Points, in no order, along strands that fork and pass close to each other.
Two points are linked if the straight distance between their rows is under 56.3. Some points are linked to none.
Q_899: [-29 -21  -2 -42 -16 -10  23   7  18   2  24  15  14 -30  31   3  -3  10
   6  16  11]
Q_754: [-18  -8 -15 -36 -19  -1  15  -6   0  -1   9  14   5 -33  21   5 -29   7
   3  -4   3]
Q_446: [-16  14  17 -24 -16 -24 -12  13  22  -8  11   7   2   0   3  14  13   7
  17  -8 -10]
Q_672: [ 11  13   5  11  -5  16   2 -23  12  -8  40  -8 -19  30 -11  -5 -15  16
   5 -32  -7]
Q_682: [  0 -10  -1 -22   5   0  -6  11  22 -16  10   2  19 -37  52 -11   6  14
   9  -1   9]
Q_964: [ 21   6 -13 -16   3  11  -3 -12  13 -18  25   0   2 -22  26 -16 -18  13
  16 -33  -8]
Q_710: [ 17  19 -43  32  26  -2  13   0 -12 -11 -40 -11  19  28 -24  -9  39   0
   5   0   8]
Q_729: [ 10  11   0  43 -21  10 -10  -7  -3  -8   4  -6  -6  18 -42 -25  -7  10
  14  -2   3]
Q_516: [ -4  21  -4   4  21   5 -11   2 -24   8 -43  25   5 -19   7  25  -3 -40
 -12  -2   5]
Q_785: [  5 -18   5  21  12  23  31  -9  -5  21  20 -18 -16   6 -13  -1 -11  24
 -22  20 -11]
Q_469: [ -8 -26  29  -3   7 -10 -19  -3   2 -16  11   0 -11   9   4  -6  -7 -10
  12 -15  -2]
Q_177: [  3  23   7   2  -3   1 -32  12  10   8 -31   3   8  -6 -11   7   1 -16
 -29   6  11]
Q_124: [  0  20  15   2   9  -6  -2 -30  -6   5  14   7 -13  18 -24 -20  22 -18
 -16 -21   6]
Q_662: [ 19  35  -4  10 -28   6  -1  -7  -1  -4  17  -3  -3  21 -34  -4  -2  11
 -13 -23  12]
Q_405: [  2  -8   5  -2   3  21  -5 -30  27 -21  49  -6  -9  14  12 -21  -9  11
  16 -32  -1]
Q_861: [-13 -26  -2 -27   5  -3  23 -21  -2 -19  26  18   7 -17  43 -25  -7  11
  16   1  16]
Q_477: [  7  19   9  -9 -25   1 -14  -6  16 -11  33  -1  -7   9 -21  -9  -8  11
   6 -28   3]
Q_439: [-24  -8  14 -29  -7 -23   2  21  -8  21  -8  12   7 -12  23  26  13 -27
  -9  26  11]
Q_498: [ 21  37 -14  39  -4   4  22 -26   5   9  16  -7   8  37 -47 -27  16   8
 -10   6   0]
Q_353: [-34 -20   7 -40  -5 -24  27  22  14  -3  15   8  18 -11  25  21  12  14
  15  23 -11]
Q_937: [ -9  -9  26  -3 -19 -10 -39  20  28  -4  15  -3  -8  10  -2 -13  14  -2
  20  11  17]
Q_173: [-13  -3   3 -23  -1 -10  -4  25  37 -17  13  -3  14 -22  40  -1  21  19
  26   4  -9]
Q_944: [ 21   6 -12  15  -8  28 -16   3  15 -18   0 -18   1   0  -3  -1 -19  30
   2 -20  -8]
Q_791: [ -3 -27  26 -22   2 -12 -32  26  -2   2  -5  -6   1   4  24  19  -8 -12
  -2  12  20]
Q_255: [ 14  19  -1  31  41 -14  43   5 -17   0 -15 -13  -6  15 -26  11  33  19
  -2  31 -16]
Q_376: [ 23  27 -11  21  21  -5  31   3 -11   8 -18 -20   8  16 -31  18  15  26
 -23  21 -21]
Q_123: [  0  10  15  27   4  11  -3 -27  10   2  19  -3 -10  33 -34 -19   7  -5
 -17 -10   6]
Q_159: [ -6 -21  22   6   2   8   1 -19   6  11  19 -11 -11  14  -3  -4 -11 -13
 -24  -3  12]
Q_87: [ 23  49 -15  11  -9   1  -8  -7 -12  -2 -16  -4  10  16 -33  -4   6  11
 -17 -19   3]
Q_274: [-34 -21   5 -37  -3  -7 -12  21  -1   4 -21  14  20 -16  43  28  -7  -1
  20  28   8]
Q_655: [ -3 -43 -12   4 -21  11  13  -6 -28  19 -16  -1 -18   8  14   4 -18  -5
  -4  22  19]
Q_54: [ 30  -8 -21   7   7  25  -1  -7   4 -11   6 -16  -4 -19  22  -7 -22  25
   7 -20 -15]
Q_735: [-17 -16  14 -16   5 -13 -22  11  -1 -14  -5   5   0 -15  20   5 -10  -7
  20 -11 -14]
Q_748: [ -2   8  18  -5   8 -15  -7  -8  -5   6   3  14 -10   3  -6  -1  21 -31
 -18 -10   6]
Q_42: [-23 -42   8 -25  -6   3  14 -10  -9   0  12  16  -5  -5  32 -10 -16  -5
  14  11  22]
Q_882: [ -7  25  11   4 -23 -11 -25   3  -2  -7  -8   9   3  11 -28  -8  16  -5
   1 -13  12]
Q_737: [-16  15  17  -8  -3 -10 -36  13   1  -8 -28   8  -3  -5   2  19  -6  -9
  12 -12 -11]
Q_26: [ -6 -12  10 -25  14 -12  19   0  16 -20  34  15  23 -24  53 -20  19  12
  13   8  10]
Q_212: [ 17  17 -29  25  48  -7  37  -5 -10  -6 -21 -14   7  26 -27  -2  46  12
   7  12  -7]
Q_135: [-14   4  22 -17   2 -31  -9  19   9  11   0  12  -4 -11   7  15  29 -29
 -10   5   4]
Q_47: [ 10  10 -14  10   3  13  10  -6 -17  11 -20  -5  -2  -6 -14  17 -22   3
 -28  -7 -19]
Q_241: [  1  27 -15 -27 -17  -7  -9   8  32 -23  39   9   7 -13  10  -8  -6  18
  36 -26 -11]
Q_714: [ 11   0   1   4 -14  17 -33  10  28 -14   3 -12   5  -8  -3 -12  -9  11
   2 -11  12]
Q_74: [ 11   3   9  31  22   7  29   0   6   7  14 -24 -12  18 -33   3   1  30
 -12  23 -21]
Q_795: [  9  24 -12 -18 -15   3 -22   1  18 -11  12   1   4 -18  10  -3 -24  15
  15 -27 -20]
Q_18: [-18   8   0 -13  -5  -4   2  -4 -27  11 -33  25  -4 -20  11  31 -21 -26
  -4  -3  -3]
Q_71: [ 17   2 -24  33  36   7  15  -2 -25   7 -41   3   4  -1 -15   7  16 -21
 -14   7 -12]
Q_659: [-24 -21  -9 -24 -27   2  -7   7  -8   5 -24  18   5 -25  34  12 -16 -14
  16  21  19]
Q_402: [  9 -19 -11  28  16   7  17   2 -27  23 -26   2  -2  -4  -8   3   0 -26
 -19  22  -2]
Q_453: [ -9  19 -10 -35  -6  -8   1  12  32 -18  21   9  19 -29  29   6   1  28
  24 -11 -18]
Q_811: [ 17 -10   3  35  15   1  -3   4  -3  12 -15  -3  -3   7 -23 -14   2 -26
 -18  12  -7]
Q_450: [-26 -42  19 -36  -1 -17   7  11  -3   6  14   9   4   1  37   6  -4 -12
  21  37  15]
Q_507: [-11 -22  11 -15  -9  -8  -6   7 -19  20 -10  14  -4 -12  15  12  -7 -33
 -18  22  26]
Q_459: [  0 -32  -9   9  -6   4  10   2 -34  20 -22  15 -12   0   5   8  -9 -36
 -13  24  25]
Q_935: [ -4 -20 -19 -22 -20  15  22 -21 -12   0  10   0  -4 -15  16   2 -31  15
  -6 -16   3]
Q_362: [-34 -22  26 -37   5 -27   6  13  14  -3  23   8   3   1  18  10   4  -6
   6  13  -1]
Q_757: [ -5 -40 -12 -13 -25  16  -1   1 -15   2 -21  -1   1 -11  30   3 -25   0
   4  17  31]
Q_152: [  1 -19   0  -2  -6  11 -22  16   8  11 -13  -7   4 -26  10   1 -16 -13
 -10  18   4]
Q_287: [ 13  35 -23  41 -12   2  12 -16 -13  -3  -9  -1  22  22 -43 -30  19   6
   2   2  16]
Q_106: [-10 -27  15  -8  11   5   0 -21  11 -11  32  -1 -12   0  21 -13 -17   0
   9 -18  -3]
Q_424: [ -3 -20  23 -22  -7  -8 -26  22  26   1  14  -6   4  -1  20   0   9  -2
  -3  11  12]
Q_60: [-19  14  23   2 -31 -18 -29  16   9   0   5   6  -2   6 -11  -5  35  -5
  18   7  17]
Q_294: [ 11  -3  11  41  12   9  15 -17  12   8   9 -16  -7  33 -29  -9  10  11
 -22  10  -2]
Q_839: [  7   7 -15   2  27   2  -5   9 -22  13 -31  15   3 -17  -3   1  27 -37
 -26   1  14]
Q_84: [ 18  25 -18  42 -12   3   6  -1  -6  -5 -12 -15   4  25 -47 -12  -3  22
  14   3 -21]
Q_583: [ 19  -1  -6  14   9  16  17  -9  -8   6  25 -18 -28   7  -7   2 -21  31
  12 -16 -33]
Q_886: [ 13 -19  16   7   1   1 -25  14   8  13  -4  -9   0   3  -6 -10  -4 -28
 -16  19   8]
Q_325: [  0  12   2   0  -6  -5 -19  -7 -11 -11 -19   0  -9   3 -10  10 -20  -2
   4 -26 -27]
Q_259: [ 23  29 -18  21  14   1  14 -11 -14   4 -16 -12  -1  19 -28   0  21   7
 -28 -10  -8]
Q_327: [  2  -9  -9   3  -8  20  -1  -1  -9  12 -25  -3   6 -24   1  14 -31  -8
 -18   6  -4]
Q_277: [ 15   6 -10  19  12   6  34  -1 -30  16 -14 -14 -10   2 -19  18  -3  18
 -14  13 -20]
Q_318: [ 11  17 -14  22  30   1 -14   7 -13  -1 -39   6  10  10 -11  -1  28 -32
 -10  -4  10]
Q_355: [-23   5  16 -30   4 -10   6  -9  34 -15  55   9  -3   3  10  -8   2   8
  19 -13  -4]
Q_745: [  8  -9  -1   6   3   4   2  -8 -16  -2   2 -13 -20   0  -2   5 -27  10
   5 -28 -33]
Q_678: [  0 -31  -9   7  -5  20  26 -18 -18  14   8 -16 -16  -5   2   5 -24  15
 -16  -4  -4]
Q_342: [  7  29   0  16   0  -7 -28   5 -19  -8 -34  11   1  13 -25  -2  24 -19
  -2 -17  13]
Q_945: [-30  -7   8 -22  -6 -13  -3  30  17  15 -15  -3  15 -16  36  35   7  -2
  17  26 -15]
Q_893: [ 17  30 -32  21  17   5   8 -12 -10  -4 -22   2  12  16 -35 -33  35 -12
   3  -7  13]
Q_651: [ 23  17  -8  28  -5  12   6   0  -3   1   7 -17 -16  20 -27  -5 -14  28
  14 -14 -34]

A fork is a point with three links, a tip a point with one. Leave the first point through the second and follow the links. Name the first fork or tip that comes.
Q_477 / Q_672 -> Q_729
Q_729 / Q_84 -> Q_376
Q_26 / Q_682 -> Q_714
Q_42 / Q_450 -> Q_459

A fork is a point with three links. Follow the links from the first point to the second and name the forks in between, in order.
Q_212 / Q_439 -> Q_376 > Q_402 > Q_459
Q_405 / Q_152 -> Q_376
Q_42 / Q_882 -> Q_459 > Q_402 > Q_318
Q_811 / Q_944 -> Q_402 > Q_459
Q_274 / Q_964 -> Q_459

Follow the links from the first point to the second, and from the first to the third. Name the last point that the two ways share.
Q_287 / Q_106 / Q_886 -> Q_376
Q_754 / Q_945 / Q_277 -> Q_459
Q_672 / Q_945 / Q_287 -> Q_376
Q_735 / Q_318 / Q_274 -> Q_402
Q_60 / Q_450 / Q_277 -> Q_402
Q_212 / Q_274 / Q_74 -> Q_459
Q_18 / Q_791 / Q_498 -> Q_318
